Each row is a point on a tangle of strands that fork, close into loops and nearly touch. The rows are in no order.
In the rows, zero is written as 128.
Points whose rows are less than 103 apart are linked; no others are. Some points are linked to none.
j92: [155, 156, 146, 150, 146, 126, 153, 136, 116, 101, 116, 136, 84, 129, 110, 114, 149, 158, 151, 131, 123, 101, 157, 117, 116, 145, 128, 152, 128, 145, 137, 98]
j170: [98, 102, 140, 138, 131, 134, 118, 109, 154, 119, 141, 120, 154, 142, 127, 118, 99, 160, 78, 99, 126, 117, 149, 129, 119, 113, 127, 106, 80, 130, 111, 130]
j426: [133, 121, 142, 152, 116, 167, 138, 140, 149, 141, 143, 105, 180, 120, 109, 130, 128, 172, 135, 136, 125, 164, 154, 132, 109, 91, 134, 120, 92, 123, 132, 151]
j32: [115, 115, 125, 102, 126, 107, 157, 126, 111, 149, 130, 161, 125, 149, 139, 118, 128, 86, 85, 121, 162, 114, 81, 162, 157, 121, 120, 95, 124, 124, 121, 109]
j227: [137, 155, 158, 107, 145, 110, 96, 129, 136, 106, 121, 96, 138, 128, 137, 157, 117, 126, 118, 118, 108, 152, 156, 117, 122, 143, 115, 124, 177, 101, 139, 98]
j602: [109, 108, 114, 107, 160, 105, 116, 133, 114, 127, 116, 151, 117, 159, 124, 157, 141, 137, 102, 163, 151, 140, 127, 150, 123, 67, 123, 155, 98, 151, 122, 84]
j800: [127, 152, 155, 112, 119, 142, 167, 102, 165, 111, 117, 178, 113, 144, 165, 112, 106, 137, 134, 115, 110, 81, 126, 77, 113, 188, 109, 139, 157, 147, 107, 174]
j823: [113, 111, 100, 136, 114, 115, 82, 140, 102, 124, 147, 117, 92, 109, 148, 131, 130, 86, 98, 135, 130, 120, 107, 125, 91, 117, 159, 119, 128, 121, 109, 167]
j811: [108, 142, 106, 137, 143, 126, 117, 129, 97, 101, 125, 132, 132, 151, 153, 170, 152, 124, 137, 155, 145, 151, 145, 146, 124, 95, 147, 170, 110, 105, 117, 126]
j402: [118, 110, 133, 87, 151, 111, 117, 121, 162, 121, 108, 122, 99, 104, 106, 120, 111, 126, 134, 133, 117, 125, 108, 98, 134, 122, 102, 136, 159, 185, 142, 126]
j577: [144, 137, 125, 142, 118, 137, 163, 102, 156, 132, 154, 171, 102, 134, 128, 114, 136, 140, 112, 104, 138, 81, 129, 144, 120, 173, 121, 128, 128, 132, 101, 156]
j884: [145, 167, 152, 133, 125, 161, 156, 129, 125, 108, 109, 140, 152, 138, 147, 95, 132, 156, 178, 111, 109, 123, 160, 103, 128, 161, 127, 143, 147, 145, 135, 153]
j890: [114, 119, 132, 116, 135, 105, 131, 153, 147, 110, 99, 114, 133, 122, 119, 138, 142, 153, 181, 136, 93, 144, 135, 126, 140, 124, 113, 127, 153, 168, 170, 128]
j771: [126, 165, 123, 119, 133, 106, 96, 119, 102, 135, 115, 148, 125, 160, 177, 145, 148, 115, 142, 127, 126, 124, 144, 119, 152, 160, 103, 150, 174, 132, 143, 118]
j882: [128, 139, 118, 99, 144, 116, 135, 103, 161, 117, 138, 135, 95, 108, 98, 111, 143, 158, 125, 107, 129, 83, 147, 155, 145, 135, 102, 157, 134, 168, 119, 120]
j573: [134, 116, 104, 117, 153, 117, 54, 130, 123, 108, 140, 98, 104, 110, 100, 141, 128, 121, 104, 132, 143, 137, 134, 119, 96, 97, 131, 140, 140, 133, 125, 115]
j401: [120, 110, 107, 152, 109, 135, 126, 142, 103, 166, 138, 145, 159, 145, 134, 128, 159, 139, 154, 145, 132, 161, 129, 163, 141, 90, 128, 131, 105, 136, 141, 138]
j986: [127, 112, 124, 105, 143, 150, 134, 111, 134, 106, 124, 159, 141, 147, 120, 108, 113, 145, 150, 109, 140, 134, 116, 129, 128, 126, 121, 149, 126, 155, 112, 140]
j685: [134, 131, 149, 124, 135, 105, 146, 153, 94, 132, 111, 158, 85, 137, 132, 126, 145, 88, 132, 156, 129, 148, 102, 143, 117, 109, 129, 141, 142, 131, 124, 100]
j998: [134, 101, 124, 115, 120, 96, 132, 171, 138, 153, 138, 129, 109, 120, 109, 158, 137, 103, 114, 136, 130, 145, 87, 143, 117, 115, 134, 94, 153, 141, 152, 129]
j76: [149, 146, 144, 179, 112, 111, 137, 163, 98, 143, 128, 142, 120, 169, 167, 144, 142, 127, 133, 132, 115, 132, 138, 113, 114, 161, 137, 103, 153, 94, 140, 116]
j160: [138, 138, 109, 121, 127, 148, 164, 82, 150, 144, 149, 177, 128, 148, 130, 121, 128, 153, 125, 113, 154, 79, 110, 140, 159, 162, 126, 142, 103, 142, 111, 155]
j386: [130, 131, 132, 130, 120, 121, 153, 125, 134, 109, 136, 116, 125, 100, 111, 100, 140, 114, 114, 78, 128, 109, 137, 187, 138, 157, 124, 101, 139, 101, 109, 110]
j686: [113, 132, 125, 134, 123, 120, 94, 148, 121, 105, 140, 111, 149, 141, 146, 156, 138, 121, 124, 119, 120, 175, 161, 171, 99, 110, 129, 121, 151, 95, 118, 137]
j118: [145, 167, 129, 154, 119, 142, 112, 153, 101, 105, 130, 112, 118, 122, 138, 148, 138, 113, 158, 143, 118, 138, 136, 90, 96, 143, 164, 160, 132, 104, 132, 157]
j138: [110, 150, 139, 125, 122, 149, 168, 86, 125, 168, 135, 138, 97, 111, 123, 75, 113, 76, 84, 150, 142, 99, 104, 155, 171, 110, 112, 144, 106, 119, 97, 119]
j113: [141, 127, 132, 156, 124, 110, 112, 146, 111, 148, 120, 97, 101, 93, 99, 113, 148, 129, 139, 148, 116, 130, 139, 107, 129, 111, 126, 115, 126, 144, 161, 87]
j357: [101, 92, 110, 92, 141, 116, 96, 120, 135, 104, 115, 149, 108, 124, 125, 130, 104, 99, 126, 131, 134, 131, 93, 90, 123, 113, 123, 138, 132, 172, 131, 150]
j999: [150, 120, 93, 154, 124, 111, 104, 163, 101, 139, 130, 87, 96, 105, 90, 150, 152, 117, 149, 153, 139, 122, 108, 125, 126, 121, 149, 119, 128, 124, 163, 105]
j363: [130, 147, 164, 154, 140, 122, 156, 137, 110, 79, 105, 128, 89, 109, 110, 85, 135, 131, 150, 117, 104, 121, 158, 127, 113, 134, 131, 136, 122, 127, 119, 86]
j218: [129, 123, 72, 141, 136, 116, 93, 137, 96, 124, 131, 90, 126, 128, 117, 178, 155, 129, 123, 142, 166, 126, 126, 130, 140, 112, 151, 127, 116, 104, 146, 98]
j783: [147, 93, 108, 129, 128, 118, 133, 163, 127, 103, 143, 157, 99, 150, 119, 156, 118, 121, 126, 123, 137, 122, 84, 138, 74, 144, 166, 109, 147, 122, 113, 163]
j743: [123, 139, 124, 136, 127, 106, 108, 144, 103, 133, 137, 126, 73, 121, 147, 160, 140, 96, 105, 171, 127, 119, 111, 100, 103, 121, 158, 158, 118, 121, 124, 146]
j45: [137, 139, 145, 120, 146, 157, 102, 115, 96, 121, 116, 127, 164, 160, 142, 133, 105, 125, 132, 153, 145, 179, 135, 112, 115, 95, 130, 141, 127, 98, 122, 106]
j339: [143, 125, 138, 172, 115, 124, 143, 146, 107, 155, 121, 133, 123, 130, 120, 95, 155, 149, 156, 130, 113, 129, 140, 121, 136, 129, 117, 107, 121, 146, 157, 103]
j659: [146, 143, 133, 186, 113, 108, 148, 156, 107, 147, 118, 135, 123, 156, 151, 144, 152, 154, 157, 138, 108, 120, 149, 91, 138, 156, 130, 111, 135, 132, 175, 109]
j309: [133, 112, 126, 122, 148, 113, 131, 160, 92, 131, 113, 144, 110, 151, 116, 149, 148, 120, 132, 169, 141, 165, 106, 150, 111, 81, 137, 138, 117, 135, 127, 88]
j372: [107, 144, 172, 134, 127, 100, 167, 117, 122, 106, 98, 153, 85, 118, 133, 81, 133, 106, 133, 118, 108, 108, 131, 133, 143, 147, 106, 122, 145, 142, 118, 95]
j495: [136, 131, 173, 134, 123, 127, 152, 120, 143, 177, 117, 108, 139, 122, 145, 123, 113, 144, 121, 155, 104, 132, 129, 76, 156, 130, 106, 108, 129, 134, 153, 105]
j83: [130, 152, 143, 135, 125, 97, 108, 123, 106, 123, 135, 151, 84, 150, 154, 125, 132, 95, 96, 115, 133, 103, 126, 117, 111, 165, 118, 108, 171, 106, 120, 114]
j688: [174, 153, 176, 157, 117, 164, 166, 130, 148, 177, 150, 117, 121, 100, 109, 90, 129, 145, 113, 130, 116, 132, 151, 128, 119, 138, 122, 121, 140, 114, 105, 115]
j302: [139, 143, 129, 109, 147, 154, 118, 114, 107, 124, 118, 144, 138, 143, 136, 123, 124, 130, 154, 144, 137, 148, 129, 107, 131, 115, 125, 166, 131, 140, 127, 130]
j247: [122, 112, 73, 140, 135, 137, 88, 108, 85, 136, 115, 111, 150, 132, 114, 125, 134, 126, 130, 145, 171, 121, 120, 120, 154, 102, 137, 131, 86, 129, 140, 103]
j108: [128, 80, 97, 119, 137, 126, 122, 139, 111, 115, 137, 150, 116, 158, 118, 149, 117, 137, 108, 126, 166, 122, 80, 142, 97, 115, 157, 108, 109, 132, 111, 134]
j788: [149, 118, 110, 119, 154, 135, 92, 110, 83, 124, 132, 118, 117, 148, 112, 122, 108, 129, 82, 135, 178, 109, 103, 122, 114, 122, 145, 105, 123, 102, 99, 83]
j976: [140, 133, 139, 101, 127, 142, 150, 115, 167, 121, 124, 162, 117, 132, 143, 136, 101, 129, 147, 127, 114, 111, 104, 84, 116, 165, 129, 153, 154, 150, 118, 183]
j851: [122, 154, 162, 111, 126, 124, 171, 132, 128, 148, 100, 135, 153, 135, 147, 106, 157, 154, 181, 141, 93, 140, 157, 171, 171, 125, 102, 147, 145, 146, 137, 105]
j240: [152, 105, 105, 145, 116, 121, 136, 174, 128, 111, 135, 113, 128, 138, 108, 173, 125, 121, 148, 129, 129, 138, 100, 141, 91, 150, 173, 99, 146, 94, 140, 159]
j151: [105, 115, 110, 111, 122, 162, 144, 97, 158, 124, 133, 118, 199, 127, 109, 123, 108, 160, 138, 101, 145, 130, 135, 160, 162, 121, 120, 126, 86, 124, 119, 154]
j278: [117, 117, 99, 92, 144, 112, 126, 133, 139, 136, 132, 118, 110, 101, 97, 159, 150, 127, 117, 152, 145, 130, 120, 163, 140, 82, 130, 155, 102, 148, 135, 99]
j528: [126, 115, 91, 114, 124, 128, 144, 114, 141, 152, 153, 167, 138, 140, 126, 150, 148, 151, 125, 126, 152, 109, 109, 165, 152, 128, 133, 143, 96, 146, 126, 146]
j416: [96, 130, 139, 144, 122, 105, 115, 150, 116, 101, 137, 133, 125, 135, 174, 152, 138, 102, 105, 127, 95, 150, 161, 153, 92, 116, 144, 128, 130, 99, 104, 155]
j187: [114, 154, 115, 110, 144, 121, 115, 141, 121, 77, 123, 112, 139, 140, 143, 184, 143, 119, 157, 129, 132, 169, 157, 158, 118, 122, 132, 159, 158, 94, 131, 131]
j436: [132, 118, 140, 138, 148, 142, 84, 101, 115, 140, 121, 134, 125, 149, 102, 78, 100, 136, 93, 130, 143, 123, 139, 101, 119, 102, 109, 125, 115, 152, 111, 92]
j381: [124, 139, 161, 121, 138, 140, 131, 100, 147, 180, 133, 99, 143, 116, 135, 124, 106, 146, 87, 156, 116, 124, 146, 99, 160, 99, 112, 134, 98, 125, 132, 101]
j589: [121, 106, 158, 134, 113, 153, 162, 123, 151, 116, 128, 161, 139, 137, 152, 105, 85, 119, 117, 118, 109, 135, 118, 96, 96, 132, 134, 123, 117, 120, 95, 165]
j165: [107, 140, 93, 125, 150, 115, 73, 119, 93, 136, 130, 139, 130, 172, 169, 164, 149, 109, 106, 145, 153, 146, 147, 140, 133, 102, 125, 158, 141, 120, 117, 114]
j761: [155, 144, 145, 129, 124, 135, 138, 139, 149, 110, 139, 87, 122, 79, 102, 126, 128, 114, 123, 107, 118, 126, 142, 152, 115, 146, 143, 130, 141, 85, 110, 126]
j647: [125, 129, 172, 123, 129, 123, 159, 127, 101, 140, 96, 137, 107, 116, 125, 93, 111, 81, 125, 158, 130, 150, 95, 116, 141, 114, 129, 120, 129, 116, 122, 80]
j351: [91, 107, 113, 129, 113, 121, 95, 107, 121, 137, 145, 140, 123, 127, 161, 112, 113, 90, 77, 118, 131, 113, 116, 116, 127, 118, 132, 115, 110, 129, 112, 164]
j727: [144, 139, 141, 133, 115, 145, 121, 107, 126, 146, 144, 103, 137, 116, 150, 125, 100, 109, 89, 128, 137, 117, 119, 85, 125, 148, 136, 112, 125, 82, 123, 134]
j254: [129, 159, 125, 124, 127, 81, 120, 142, 123, 111, 132, 132, 78, 140, 140, 170, 137, 101, 111, 126, 134, 85, 107, 113, 120, 182, 131, 136, 167, 113, 150, 121]
j412: [107, 114, 114, 95, 140, 166, 138, 95, 165, 140, 136, 118, 166, 126, 84, 104, 101, 168, 125, 112, 149, 120, 123, 158, 162, 101, 108, 149, 89, 159, 112, 136]
j903: [130, 89, 122, 132, 138, 142, 117, 129, 141, 105, 143, 138, 154, 160, 126, 152, 100, 163, 102, 113, 148, 129, 120, 119, 85, 119, 148, 102, 97, 116, 107, 145]
j741: [127, 116, 109, 120, 129, 86, 127, 141, 174, 94, 137, 126, 91, 109, 115, 152, 128, 119, 107, 91, 112, 91, 131, 134, 110, 168, 128, 114, 151, 132, 136, 151]
j713: [118, 147, 140, 121, 123, 123, 140, 129, 115, 154, 114, 133, 166, 139, 137, 105, 151, 136, 149, 118, 111, 148, 160, 186, 174, 114, 94, 122, 140, 130, 140, 88]
j152: [162, 125, 106, 118, 131, 155, 154, 128, 134, 121, 128, 137, 160, 142, 115, 157, 116, 162, 176, 124, 154, 130, 95, 96, 139, 160, 143, 125, 127, 126, 155, 144]
j501: [141, 115, 136, 139, 132, 158, 101, 139, 120, 128, 140, 103, 156, 127, 112, 133, 119, 149, 129, 145, 140, 173, 138, 127, 95, 85, 137, 125, 113, 111, 125, 131]
j63: [114, 78, 123, 111, 120, 98, 128, 167, 180, 124, 131, 135, 137, 122, 113, 162, 122, 120, 113, 110, 107, 148, 108, 139, 111, 124, 124, 93, 148, 155, 148, 163]
j182: [138, 141, 146, 129, 118, 111, 150, 132, 131, 111, 138, 146, 114, 136, 146, 121, 131, 105, 104, 89, 124, 112, 129, 162, 116, 176, 130, 99, 157, 88, 102, 121]
j981: [140, 115, 151, 137, 107, 106, 156, 153, 149, 151, 128, 136, 102, 117, 124, 137, 127, 102, 123, 136, 112, 130, 95, 125, 120, 151, 128, 102, 152, 126, 144, 137]
j534: [117, 113, 155, 99, 122, 100, 137, 132, 142, 167, 105, 104, 144, 108, 140, 135, 116, 109, 116, 137, 110, 141, 111, 101, 168, 130, 103, 92, 150, 142, 169, 96]
j657: [129, 159, 131, 86, 150, 128, 131, 101, 153, 111, 123, 91, 116, 92, 107, 125, 138, 154, 137, 118, 122, 94, 158, 136, 156, 143, 115, 167, 142, 143, 124, 113]
j619: [153, 134, 105, 149, 103, 137, 140, 133, 135, 155, 154, 162, 136, 143, 158, 158, 142, 135, 145, 129, 131, 118, 119, 116, 126, 163, 150, 130, 127, 126, 135, 183]
j409: [123, 167, 147, 124, 133, 156, 134, 75, 106, 162, 112, 140, 124, 140, 127, 54, 96, 90, 101, 137, 134, 112, 126, 139, 178, 126, 97, 139, 131, 115, 103, 106]
j676: [121, 128, 100, 122, 128, 104, 136, 139, 107, 129, 116, 153, 143, 160, 159, 156, 153, 118, 153, 118, 144, 132, 112, 145, 166, 157, 117, 123, 152, 133, 161, 116]
j59: [155, 128, 110, 136, 118, 149, 99, 112, 84, 164, 156, 109, 123, 134, 136, 125, 121, 119, 87, 134, 164, 107, 101, 128, 118, 139, 152, 105, 129, 87, 103, 130]
j949: [124, 97, 116, 163, 99, 135, 111, 128, 105, 132, 130, 145, 108, 126, 135, 80, 116, 100, 141, 120, 127, 122, 95, 89, 115, 137, 128, 92, 133, 140, 130, 151]
j496: [117, 110, 91, 138, 114, 117, 91, 153, 93, 157, 126, 138, 144, 137, 127, 124, 171, 103, 147, 138, 141, 164, 125, 181, 138, 86, 116, 120, 133, 141, 143, 116]
j237: [124, 144, 142, 154, 112, 105, 125, 175, 92, 117, 122, 109, 89, 118, 141, 149, 134, 82, 144, 162, 105, 141, 110, 105, 93, 136, 168, 143, 134, 98, 141, 138]
j911: [137, 145, 152, 146, 126, 155, 122, 126, 145, 169, 147, 97, 147, 110, 136, 136, 132, 166, 106, 156, 108, 137, 170, 100, 124, 92, 132, 143, 97, 139, 138, 139]
j461: [152, 134, 120, 100, 142, 151, 159, 119, 157, 105, 112, 110, 183, 134, 111, 173, 118, 186, 173, 123, 151, 131, 130, 116, 151, 151, 128, 125, 124, 122, 155, 128]
j214: [130, 165, 153, 109, 143, 118, 119, 122, 150, 116, 118, 72, 142, 93, 124, 134, 134, 154, 135, 123, 103, 128, 174, 117, 145, 134, 109, 140, 148, 124, 145, 104]
j979: [144, 146, 117, 109, 132, 96, 144, 119, 152, 124, 141, 124, 83, 109, 108, 155, 141, 114, 108, 108, 147, 77, 105, 134, 140, 183, 122, 122, 153, 117, 139, 119]
j749: [113, 124, 151, 112, 139, 124, 162, 102, 137, 111, 107, 161, 115, 143, 139, 95, 106, 132, 131, 116, 122, 110, 120, 115, 141, 145, 104, 131, 134, 153, 120, 116]
j93: [145, 115, 90, 158, 120, 166, 111, 129, 97, 124, 156, 133, 128, 125, 106, 106, 139, 147, 141, 124, 159, 123, 118, 140, 101, 108, 168, 137, 85, 132, 104, 155]
j712: [129, 123, 124, 129, 131, 133, 136, 110, 163, 115, 153, 151, 90, 115, 108, 104, 131, 145, 106, 98, 129, 95, 139, 147, 109, 137, 126, 148, 117, 156, 96, 149]
j472: [108, 121, 169, 122, 126, 100, 161, 143, 157, 108, 107, 127, 80, 104, 134, 134, 105, 91, 113, 139, 97, 118, 102, 83, 107, 149, 130, 117, 144, 135, 133, 135]
j709: [144, 138, 126, 129, 144, 122, 84, 144, 126, 110, 142, 104, 132, 153, 129, 162, 128, 137, 106, 107, 132, 153, 153, 146, 96, 128, 127, 107, 174, 91, 123, 106]
j231: [87, 113, 153, 128, 111, 128, 119, 129, 146, 122, 123, 109, 143, 98, 157, 129, 112, 103, 125, 144, 87, 158, 135, 96, 118, 100, 134, 135, 110, 134, 129, 173]
j224: [130, 119, 149, 122, 134, 96, 145, 154, 175, 85, 115, 116, 92, 109, 110, 157, 99, 114, 119, 115, 89, 113, 131, 100, 90, 161, 143, 120, 149, 117, 137, 145]
j404: [113, 149, 145, 128, 131, 146, 133, 93, 128, 197, 120, 149, 138, 155, 113, 61, 107, 125, 92, 146, 121, 112, 132, 152, 181, 102, 77, 132, 112, 148, 110, 92]
j826: [137, 140, 97, 119, 144, 126, 83, 127, 141, 100, 156, 105, 101, 101, 105, 144, 149, 138, 130, 118, 130, 122, 156, 147, 103, 115, 140, 166, 132, 133, 116, 146]
j362: [152, 155, 137, 124, 149, 144, 128, 120, 89, 134, 98, 126, 146, 139, 111, 112, 141, 148, 167, 151, 138, 142, 145, 132, 150, 113, 114, 153, 132, 128, 135, 70]
j384: [116, 130, 134, 114, 123, 137, 136, 82, 152, 143, 137, 124, 132, 119, 157, 125, 91, 120, 86, 124, 136, 95, 112, 71, 154, 153, 124, 121, 112, 120, 126, 146]
j20: [134, 109, 119, 109, 132, 125, 139, 132, 186, 103, 132, 164, 127, 137, 122, 151, 109, 155, 147, 105, 111, 111, 125, 104, 109, 161, 128, 130, 139, 164, 130, 181]
j146: [134, 128, 120, 126, 136, 124, 182, 138, 160, 92, 115, 128, 159, 133, 114, 176, 142, 185, 166, 123, 126, 124, 151, 146, 139, 146, 141, 134, 105, 129, 144, 133]
j348: [142, 119, 108, 135, 106, 137, 135, 126, 143, 152, 138, 129, 149, 117, 136, 145, 127, 137, 153, 128, 128, 122, 108, 94, 153, 157, 137, 118, 122, 136, 155, 167]
j510: [122, 133, 112, 104, 141, 125, 115, 77, 136, 132, 132, 132, 108, 120, 125, 122, 114, 128, 93, 125, 156, 77, 108, 97, 160, 145, 115, 133, 116, 138, 130, 122]
j835: [129, 154, 125, 125, 110, 130, 150, 130, 113, 158, 134, 107, 159, 103, 133, 133, 169, 120, 149, 130, 121, 141, 150, 189, 170, 125, 117, 136, 118, 101, 139, 106]
j710: [107, 104, 140, 95, 124, 99, 124, 128, 168, 162, 119, 120, 131, 112, 120, 120, 129, 133, 119, 116, 105, 129, 122, 126, 155, 119, 82, 104, 159, 182, 151, 120]
j907: [123, 94, 135, 160, 113, 118, 151, 177, 130, 135, 131, 110, 126, 107, 95, 128, 150, 140, 146, 141, 110, 160, 129, 169, 108, 90, 144, 104, 98, 133, 137, 116]
j99: [107, 86, 136, 172, 101, 141, 146, 134, 139, 124, 128, 151, 122, 120, 125, 76, 104, 120, 128, 112, 112, 127, 110, 103, 103, 125, 133, 94, 105, 148, 110, 159]
j591: [97, 97, 116, 111, 156, 92, 79, 134, 126, 95, 104, 117, 105, 123, 122, 147, 118, 109, 108, 139, 129, 141, 128, 103, 115, 90, 122, 128, 128, 158, 146, 106]
j871: [109, 89, 125, 100, 123, 123, 121, 130, 188, 115, 129, 138, 164, 130, 130, 149, 107, 150, 136, 102, 112, 142, 125, 127, 121, 138, 109, 113, 143, 158, 134, 174]
j314: [128, 134, 108, 118, 118, 160, 114, 96, 139, 124, 151, 107, 190, 123, 127, 116, 113, 139, 117, 92, 142, 125, 140, 153, 149, 140, 121, 115, 113, 94, 117, 149]
j389: [170, 137, 160, 159, 122, 146, 127, 131, 128, 171, 151, 101, 97, 105, 102, 100, 121, 133, 96, 140, 130, 124, 131, 111, 104, 126, 129, 102, 141, 117, 117, 103]
j191: [100, 154, 114, 105, 143, 103, 88, 110, 104, 147, 108, 151, 136, 167, 178, 133, 151, 103, 114, 134, 126, 130, 153, 152, 167, 118, 96, 153, 158, 145, 129, 109]
j71: [126, 107, 181, 139, 118, 156, 174, 141, 169, 135, 128, 131, 148, 109, 122, 99, 92, 125, 124, 121, 106, 156, 124, 133, 112, 122, 126, 123, 122, 123, 88, 144]
j219: [112, 129, 103, 117, 107, 150, 110, 112, 122, 105, 141, 123, 192, 123, 146, 124, 121, 110, 150, 98, 133, 155, 135, 154, 138, 135, 126, 121, 132, 94, 125, 167]
j762: [87, 121, 133, 131, 121, 97, 126, 153, 143, 99, 121, 130, 117, 113, 156, 151, 135, 107, 135, 137, 80, 143, 145, 125, 108, 111, 138, 146, 123, 140, 137, 168]
j403: [147, 133, 115, 137, 125, 158, 136, 114, 89, 154, 143, 112, 154, 135, 121, 112, 120, 127, 111, 131, 163, 122, 109, 160, 144, 125, 148, 116, 101, 78, 105, 108]
j661: [111, 129, 116, 118, 112, 137, 121, 135, 115, 81, 109, 123, 155, 120, 143, 130, 118, 99, 177, 116, 117, 159, 122, 121, 123, 138, 135, 134, 138, 115, 139, 155]
j361: [126, 162, 151, 92, 126, 164, 156, 112, 142, 114, 108, 113, 169, 110, 154, 115, 118, 135, 182, 133, 109, 134, 128, 105, 152, 153, 127, 161, 146, 124, 123, 169]
j149: [112, 117, 139, 95, 144, 143, 114, 108, 164, 153, 141, 122, 143, 129, 92, 105, 105, 147, 93, 116, 137, 131, 135, 163, 138, 93, 91, 144, 111, 152, 99, 108]
j296: [103, 77, 138, 170, 111, 121, 147, 159, 135, 133, 130, 137, 125, 124, 113, 106, 134, 145, 121, 117, 117, 138, 126, 149, 105, 96, 139, 107, 81, 151, 117, 134]
j726: [135, 115, 121, 154, 113, 126, 123, 144, 111, 132, 141, 156, 145, 166, 164, 138, 129, 127, 136, 115, 122, 140, 125, 128, 107, 145, 137, 106, 139, 110, 126, 147]
j144: [142, 106, 122, 156, 116, 126, 159, 166, 131, 113, 128, 99, 138, 108, 96, 146, 139, 136, 158, 132, 124, 146, 119, 154, 107, 126, 162, 101, 112, 100, 144, 130]
j671: [124, 144, 142, 123, 129, 122, 165, 131, 141, 126, 101, 131, 146, 133, 146, 114, 149, 172, 182, 126, 99, 114, 152, 129, 161, 149, 114, 135, 137, 160, 144, 132]
j246: [129, 112, 99, 168, 107, 154, 143, 131, 101, 132, 146, 151, 152, 140, 130, 112, 151, 150, 165, 126, 145, 136, 128, 156, 130, 112, 151, 133, 80, 132, 124, 156]
j243: [89, 143, 155, 91, 118, 136, 149, 109, 155, 117, 105, 100, 158, 97, 163, 123, 114, 119, 151, 142, 95, 137, 137, 110, 157, 125, 127, 153, 124, 133, 123, 167]
j157: [125, 130, 97, 112, 127, 109, 97, 142, 111, 148, 122, 118, 121, 105, 112, 135, 174, 105, 143, 148, 129, 146, 138, 166, 143, 89, 112, 151, 136, 148, 141, 104]
j777: [161, 126, 155, 148, 142, 156, 96, 125, 119, 171, 140, 111, 123, 129, 93, 93, 113, 154, 93, 141, 140, 140, 140, 106, 106, 92, 119, 117, 120, 128, 112, 81]
j230: [136, 125, 83, 152, 140, 155, 92, 102, 96, 114, 133, 137, 120, 134, 112, 108, 129, 149, 127, 129, 164, 103, 134, 97, 122, 112, 151, 145, 84, 149, 125, 133]
j100: [122, 126, 103, 128, 117, 122, 115, 148, 141, 91, 114, 120, 154, 133, 128, 158, 132, 140, 196, 116, 108, 145, 139, 113, 124, 145, 130, 122, 149, 143, 171, 169]
j853: [108, 135, 148, 133, 126, 136, 162, 106, 105, 133, 112, 134, 104, 105, 135, 85, 119, 78, 122, 154, 133, 123, 101, 128, 150, 112, 136, 149, 94, 120, 107, 117]
j262: [156, 137, 120, 124, 116, 140, 154, 139, 109, 168, 146, 110, 153, 123, 119, 148, 152, 129, 133, 135, 150, 144, 117, 186, 152, 122, 136, 119, 121, 82, 128, 93]
j164: [141, 122, 106, 116, 149, 126, 86, 86, 112, 131, 125, 116, 116, 134, 106, 106, 113, 127, 83, 117, 167, 93, 117, 103, 140, 129, 112, 116, 122, 123, 124, 82]
j460: [166, 187, 121, 146, 117, 178, 93, 140, 114, 118, 141, 104, 140, 116, 133, 131, 136, 124, 153, 119, 124, 131, 162, 73, 100, 151, 150, 146, 146, 117, 142, 169]
j196: [163, 163, 133, 151, 154, 132, 134, 138, 79, 108, 104, 132, 116, 153, 114, 125, 150, 148, 164, 138, 146, 134, 147, 120, 130, 142, 132, 139, 136, 113, 136, 61]
j467: [96, 116, 130, 143, 121, 112, 106, 111, 133, 108, 139, 140, 127, 139, 155, 104, 112, 121, 82, 83, 113, 104, 160, 128, 113, 141, 116, 104, 118, 121, 106, 137]

How many points has the smallest loop of links through each point below? Write none if it is on no loop.
j384 -> 6
j196 -> 8
j619 -> none
j108 -> none

A piece is two or more points that can be reached from each other along the links. Count, over all rows, the pieces, the separate loops (a circle has one, a figure eight two, a Y none), the forks (points with three links) and the tips (points with one).
pieces -> 5
loops -> 2
forks -> 6
tips -> 12
